A landscape with many valleys, sampled at points; each row gives a point and its height.
From any point a ball rolls to the lowest of the 2 points nearest to it. It stops when none of these is lower. Distance is the straight distance between rows; heights are no part of it.
k_621: [109 107 207 112  80  90 133 129  84  98 135 153 135 126 136 127  69 123
  94 119]  h=406
k_807: [112 150  93 173 111 128 167  94 115 112 110 136 128 148 119 110 145 130
  52  97]  h=450
k_184: [103 142 168 163 109  93 141 175 118 117 132 177 112 127 126  94  92 109
  91 127]  h=328
k_582: [102  67 191 101  99  94 109 108 110 158  97  71  97  99 102 128 106 110
 152 124]  h=730
k_880: [195  97 141 111 129 138  55 100 101 147 130 109 130  98 114 188 108 122
 189 119]  h=614
k_559: [ 98 136  87 153 138  78 129 158 145 104 187 171 136 128  93 114 127 143
 108 112]  h=335
k_584: [100 135  90 146 131 105 141 116 161 149 114  88  68 105  94 102 150 106
 127 123]  h=239
k_44: [ 92 135 102  64 167 131 137 138 180 125 132 110 132 134 137  90 172 127
 136 136]  h=504
k_398: [133 142  77  90 144  84  99 110 134 168  35 108 143  91 116 103 164 130
 139 105]  h=477
k_331: [149 130  82 103 167 142  88 102 151 129 138 102 116 106 111 139 153 114
 168 107]  h=509
k_303: [127 172  55 152 146  96 158 182 175 166 127 130 158 154 145  94 141 148
 113 203]  h=762
k_182: [115 142 102 111 101  50 108 125 126 148  40 144 149  78 114 102 120 148
 111  89]  h=421
k_435: [ 89 107 129  85 161 154 134 101 143 100 179  88 106 156 119 127 151 113
 146 126]  h=419
k_564: [119 127 114  87 149 150 115 145 126  91 158 170 166 133 149 149 144 173
 163 140]  h=495
k_525: [ 99 140  90 152 135  97 157 156 170 136 130 143 138 137 118  90 150 131
  87 145]  h=516
k_886: [172 117 186 137 109 156 122 132 103 164  66  99 102  98 153 131 108 107
 154 128]  h=286
k_206: [175 100 160 137 125 156 102 105  95 140 143 105 122 121 131 178 102 132
 174 111]  h=581
k_20: [113 147  69 104 157 131 143  95 161 130 116 106 148 127  97  98 184 134
 120 116]  h=394
k_462: [142 147  84 190 114 133 161 111 133 147  90  84  77 109  89 128 131 108
 117  98]  h=307
k_284: [146  95 112 111 135 190 124  76 100 107 164 105 130 138 109 176 148 154
 169  85]  h=174
k_440: [110 118 124 166 117 150 157  68 105 107 155 102  87 150  87 143 138 112
  98  89]  h=522
k_991: [129 112 198 152  86 132 137 132  70  97 160 165 139 122 119 144  58 138
 123 118]  h=445
k_454: [170 152 120 158  94 166 157  86  90 142   4  79 112 119 117 140 145 113
 111  63]  h=364
k_265: [120  63 183 117 108 166 100  79  79 120 141  85 148 154 113 163 120 144
 152 129]  h=189
k_298: [129  96 192 137 105 144 120 122  98 106 183 140 135 141 125 164  78 131
 138 123]  h=484
k_982: [142 134 101 134 166 166 110 166 150 111 183 156 119 133 147 145 140 135
 166 170]  h=711
k_877: [174 119 166 104 104  88  98 109 102 112 118 151 159  86 116 155  77 151
 189 100]  h=540
k_604: [ 81 102 129 140 116 122 147  89 116 115 164 107  93 138  94 109 137 108
  81  91]  h=496
k_611: [ 80 125 103  42 157 131 136 108 144 123 110  93 133 145 123  88 180 120
 108 126]  h=474
k_553: [125  97 163 100 105 169 116  77  87 121 122 113 155 155 142 152 148 144
 136 103]  h=276
k_189: [138 149 161 160 132 115 143 174 146 155  95 142  97 118 157  92 109 110
 122 165]  h=175
k_618: [112 122 131  89 144 168 130 142 146 110 152 155 148 132 137 124 135 135
 152 124]  h=547
k_565: [132  96 145 135 100 133 112  74  85 130 145  92 139 121  80 168 113 149
 148  76]  h=330
k_875: [111 153  98 181 124  58 158 170 148 128 141 180 146 129 119 103  97 134
  72 150]  h=467
k_144: [115 130 159 143 137 168 166 134 114 111 132 130  99 176 154  95 153 109
  63 147]  h=593
k_551: [110 146 102  56 181 167 127 140 176 125 123 113 158 148 149 107 190 134
 150 163]  h=535
k_139: [126 109 180  85 131  74  85 159 145 100 181 141 120  85 114 147  79 106
 176 134]  h=444
k_434: [199 106 159  90 115 118  72 103  85 146 111 139 165  82 141 167  98 133
 199 124]  h=592
k_132: [178 177  90 200 139 172 145 179 150 130 140 173 141 141 169 154 125 153
 126 168]  h=636
k_699: [ 79 129  94 122 147  74 127 149 169 133 138 114  94 101 102  95 127 107
 128 129]  h=182
k_947: [112  71 185  87 115 121  89  96  82 116 152  84 162 138 109 179 114 148
 159 110]  h=267
k_3: [114  85 225  63  89 124 113 135 107  95 134 143 158 135 154 163  91 122
 150 151]  h=681
k_102: [136 162  62 165 173 135 151 156 193 138 158 129 136 145 120 116 163 131
 135 193]  h=772
k_48: [129 127 124 150  82 125 136  92  77  80 138 172 165 126 118 157 118 169
 106  57]  h=185
k_152: [159 133 170 168 104 177 137 122  91 131 130 150 133 138 147 157  98 140
 134 124]  h=503
k_775: [ 69 101 143 106 129 128 131 109 129 102 177 124 108 160 114 111 135 118
 105 118]  h=462
k_261: [209 179  59 187 143 113  98 145 142 140 120 159 177  99 136 171 133 153
 150 143]  h=512
k_593: [112 142 101 143 149 162 161 129 136 111 175 116 113 160 129 119 143 134
 108 130]  h=353
k_86: [161 166 122 193 118 173 163 134 123 120 148 147 139 127 132 151 130 149
 121 109]  h=505
k_384: [112 109 140 182 128 163 159 106 120 122 163 109  65 153 113 124 116  92
 106 119]  h=545
k_299: [130 126 102 123 136 135 138 102 135 169  63  91 120 123 119 108 169 127
 141 110]  h=389
k_138: [150 163 108 174 116 144 145  95 122 146  54  99 105 111 117 125 134 118
 113  76]  h=336
k_979: [167 169 110 179 113 192 165 121 122 128  88 145 145 165 153 113 160 148
  84 136]  h=260
k_500: [145  96 113 146 125 135  88  74 120 122 172  88 117 107  88 184 119 132
 170  80]  h=392
k_356: [140  90 107 154 150 144 113  75 134 143 164  73  84 119  77 161 130 106
 157 100]  h=434
k_652: [ 85 113 158 140 126 144 153 126 102  84 165 152 108 180 164 102 121 102
  47 132]  h=613
k_739: [141 126 195 149 114 137 143 154 122 159  84 132 110 120 156  96 108 101
 133 139]  h=233
k_986: [108  91 169 104 119  81  97 147 129 126 147 124  94  97 109 141  88 112
 168 129]  h=407
k_409: [122 153 110 135  84  47 122 147 124 135  77 165 163  76 123 110 107 149
 109 112]  h=388
k_603: [133  83 231 106  80 128 110 121  80 126 131 123 152 116 137 159  67 136
 155 141]  h=701
k_293: [109  82 201 126 112 173 130 131  92 110 180 130 124 168 149 158 100 115
 133 146]  h=518
k_405: [139 141 113 122 100 128 126 120  90  85 151 185 183 126 131 157 114 182
 122 102]  h=312
k_763: [127  86 214 122  89 111 109 113  84 149 113  95 123 105 117 136  83 121
 154 140]  h=716
k_429: [166 185  50 197 125  82 144 183 168 183 119 145 159 130 145 143 117 150
 131 181]  h=384
k_55: [169 163 129 171 151 116 125 190 171 168 107 144 117 119 164 108 115 117
 139 192]  h=252
k_555: [172  98 174 146 110 200 125 111  87 136 138 126 129 142 162 182 114 149
 170 128]  h=544
k_909: [150 131 134 160 130 170 151 129 120 137 119 137 135 135 142 140 134 145
 131 124]  h=463
k_701: [ 90 140  85  96 137 122 149  74 145 145  79  68  95 115  92  77 186 109
 106 111]  h=316
k_602: [104 129 134  57 141  85 102 147 166 164  61 107 112 107 131  84 141 108
 136 135]  h=580
k_344: [187 159 133 214 120 155 149 155 117 116 134 177 143 108 146 159  94 157
 142 132]  h=551
k_844: [ 89 139 105 141 152 144 175 147 156  90 164 142 117 175 136  95 155 125
  72 159]  h=420
k_82: [131 132 139 126 102  55 126 160 131 124 111 172 136  89 117 116  94 141
 138 116]  h=341
k_850: [ 92 129 163  83 129 142 139 166 116  85 147 177 161 165 165 120 132 137
 103 156]  h=616
k_177: [110 150  83 101 130 142 142  69 142 144  94  93 120 131 101 108 173 131
 109  92]  h=351
k_79: [113 150  72  72 147 101 126 125 156 165  55  90 127 116 124  80 188 125
 129 139]  h=468
k_883: [141 123  85  54 178 103  78 113 163 140 122  90 103 103 112 126 155 112
 161 115]  h=539
k_477: [155 108 162  81 121  83  82 144 125 121 140 156 151  75 122 162  72 128
 188 138]  h=490
k_223: [149 141 135 127 139 162 138 115 129 163  86 110 125 109 137 129 133 118
 142 108]  h=422
k_75: [138 163  71 109 165 113 124 179 177 144 111 140 165 149 159 103 156 139
 144 201]  h=733
k_46: [101  92 135  66 160 160 110  80 121 133 164  64 120 155 111 145 147 117
 156 138]  h=383
k_736: [158 100 103 115 172 137  92 100 147 124 182  87 101 124 100 146 137 102
 176 121]  h=473
k_306: [ 94 120 154  87 131 115 129 146 132 107 137 149 155 137 130 129 128 144
 129 132]  h=583
k_770: [ 97 141 119 146 118  78 149 146 124 105 159 186 148 136 119 103 113 142
  69 117]  h=413
k_418: [138 111 114 131 133 176 106  94 108  89 197 130 137 135 131 182 135 156
 162 109]  h=285
k_791: [112 167  76 154 115 101 162 128 145 136  98 144 143 149 116  95 154 128
  58 133]  h=492
k_157: [110 128 140 148 113 135 156 109  85 119 112 139 127 149 145  88 128 127
  64 102]  h=411
k_826: [203 168 118 193 130 146 135 179 138 135 117 160 147 107 163 152 117 145
 155 158]  h=594
k_648: [111 160  53 111 168 115 109 178 180 121 149 155 182 157 141 131 169 160
 146 186]  h=692
k_561: [150  99 162 130 124 113 103 132 120 159 134 102  85  93 114 142  97 101
 161 127]  h=367
k_262: [129 127 132 150  85 142 141  87  62  98 138 155 143 153 136 148 119 136
  70  66]  h=287
k_119: [144 111 159  66 162 145  88 153 154 148 126 107 105 120 151 129 128  96
 175 144]  h=599
k_282: [147 145  97 158 159 184 138 168 142 120 163 168 133 149 168 134 137 158
 135 178]  h=679
k_693: [ 77 126  94 114 141  77 130 150 159  87 160 141 119 106 104 114 130 120
 126 113]  h=249
k_45: [ 87 103 193  99  97  77 129 142 109 123  99 132  99 101 134  98  96 112
 115 124]  h=234
k_836: [ 98 130 152 184 131 155 179 138 137 126 156 128  76 158 121  92 133  94
  67 135]  h=569
k_788: [ 85 120 170 112 127 143 157 132 115 141 101 111  95 176 146  80 142  99
  80 138]  h=608
k_646: [156 178 114 200 108 184 189 134 124 128  86 128 112 159 154 111 146 111
  55 135]  h=323
k_49: [140 155  71 143 178 128 120 176 194 115 186 148 117 140 120 130 141 123
 158 176]  h=743
k_873: [130 118 157 119 108 170 146  85  81 117 105 138 153 162 147 136 156 146
  93  97]  h=243
k_897: [ 89 143 120 130 138 113 147 165 148 107 142 147 127 157 147  80 146 127
  82 140]  h=472
k_90: [135 166  36 169 165  77 141 159 183 153 145 132 148 137 126 119 147 137
 127 184]  h=782
k_706: [ 94 126 183 124 119  96 137 165 125 127 138 151 100 112 133 110  83 104
 124 141]  h=280
k_421: [ 88 121 157 122 116 149 146 142 107  83 179 181 137 156 154 122 120 130
  85 138]  h=639
k_668: [113 119 168  86  87  73 108 136 120 128 107 157 136  94 117 109  91 131
 138 121]  h=288
k_960: [131  96 193  62 117 125  83 138 103 117 136 132 173 127 152 161 107 143
 162 127]  h=658
k_295: [118 111 169  83 153 147 125 168 148 141 152 116 109 141 150 129 135 112
 151 170]  h=576
k_394: [127 164  99 183 135  87 159 174 168 159 105 151 133 122 122  89 116 127
 100 158]  h=511
k_925: [ 93 123 106  45 155  79  89 143 166 146 101  87 106  86 107 115 150  98
 152 130]  h=562
k_939: [177 179  76 204 149 114 133 173 174 174 108 146 133 134 140 126 125 118
 135 193]  h=326
k_865: [157 151  85 100 119  55  88 118 135 158  33 128 163  69 122 122 137 147
 143 104]  h=451
k_815: [102  78 153  47 131 131  82  85 110 128 152  75 148 142 103 155 130 135
 157 113]  h=332
k_632: [147 135 110 181 127 113 140 121 146 158 125 102  58  97 101 115 134  96
 136 109]  h=278
k_328: [117 108 175 112 131 177 122 152 134 109 176 132 110 150 158 133 119 108
 130 153]  h=550
k_290: [102 151  77  76 147 123 151 114 167 136  75 101 151 141 125  72 191 140
  99 135]  h=439
k_818: [204 189  55 196 130 103 124 173 164 158 106 173 182 121 150 156 106 159
 149 174]  h=447
k_96: [116 102 179 137  83 131 135  86  52 109 127 134 130 157 141 136  95 114
  69  93]  h=344
k_502: [ 91 139  93 141 134 107 169 110 149 152  81  83  79 112  97  70 159  95
  93 123]  h=277
k_754: [130 108 169  48 146 121  79 151 142 120 130 129 148 114 156 151 124 117
 183 133]  h=627
k_689: [133  96 116 118 120 172 123  52 100 129 153  74 145 138  90 174 141 148
 135  78]  h=262
k_200: [200 171  57 159 158 114  85 164 156 128 147 173 171 125 157 174 144 167
 171 174]  h=575
k_408: [107 137 173 139  87 108 152 130  98 116 123 163 121 126 139 107  95 132
  75 118]  h=372
k_562: [119 108 110 140 147 187 138 108 121 102 188 131 116 150 111 145 146 137
 139 124]  h=279
k_697: [ 99 119 161 101 131 146 148 126 129 157  81 101 111 125 138  77 142 105
 104 134]  h=617
k_952: [160 128 120 203 137 140 124 111 128 151 142  82  48  96 108 145 113  83
 159 117]  h=305
k_319: [116 124 121  90 124 145 102 119 103  72 171 185 187 147 138 166 121 183
 140 111]  h=412
k_371: [161 152 129 135 113 196 163 108  93 121  81 141 149 163 158 138 143 137
  85 100]  h=171
k_655: [109  94 163 154  83 123 141  82  76 117  97 117 115 121 109 127 109 116
  79  68]  h=382
k_253: [175 103 145 171 122 120  77 119 124 154 140  93  62  91 104 159 110  86
 176 106]  h=333
k_365: [164 160  28 122 162 116 101 155 178 130 161 157 177 138 138 149 149 168
 157 170]  h=640
k_488: [ 80 136 143  82 126 102 139 161 157 146  79 115 122 129 150  76 147 103
 104 148]  h=600

Where does a ball stop that starts at each point below?
k_119 | k_45
k_551 | k_584
k_836 | k_265
k_303 | k_189
k_488 | k_284
k_44 | k_584
k_102 | k_909
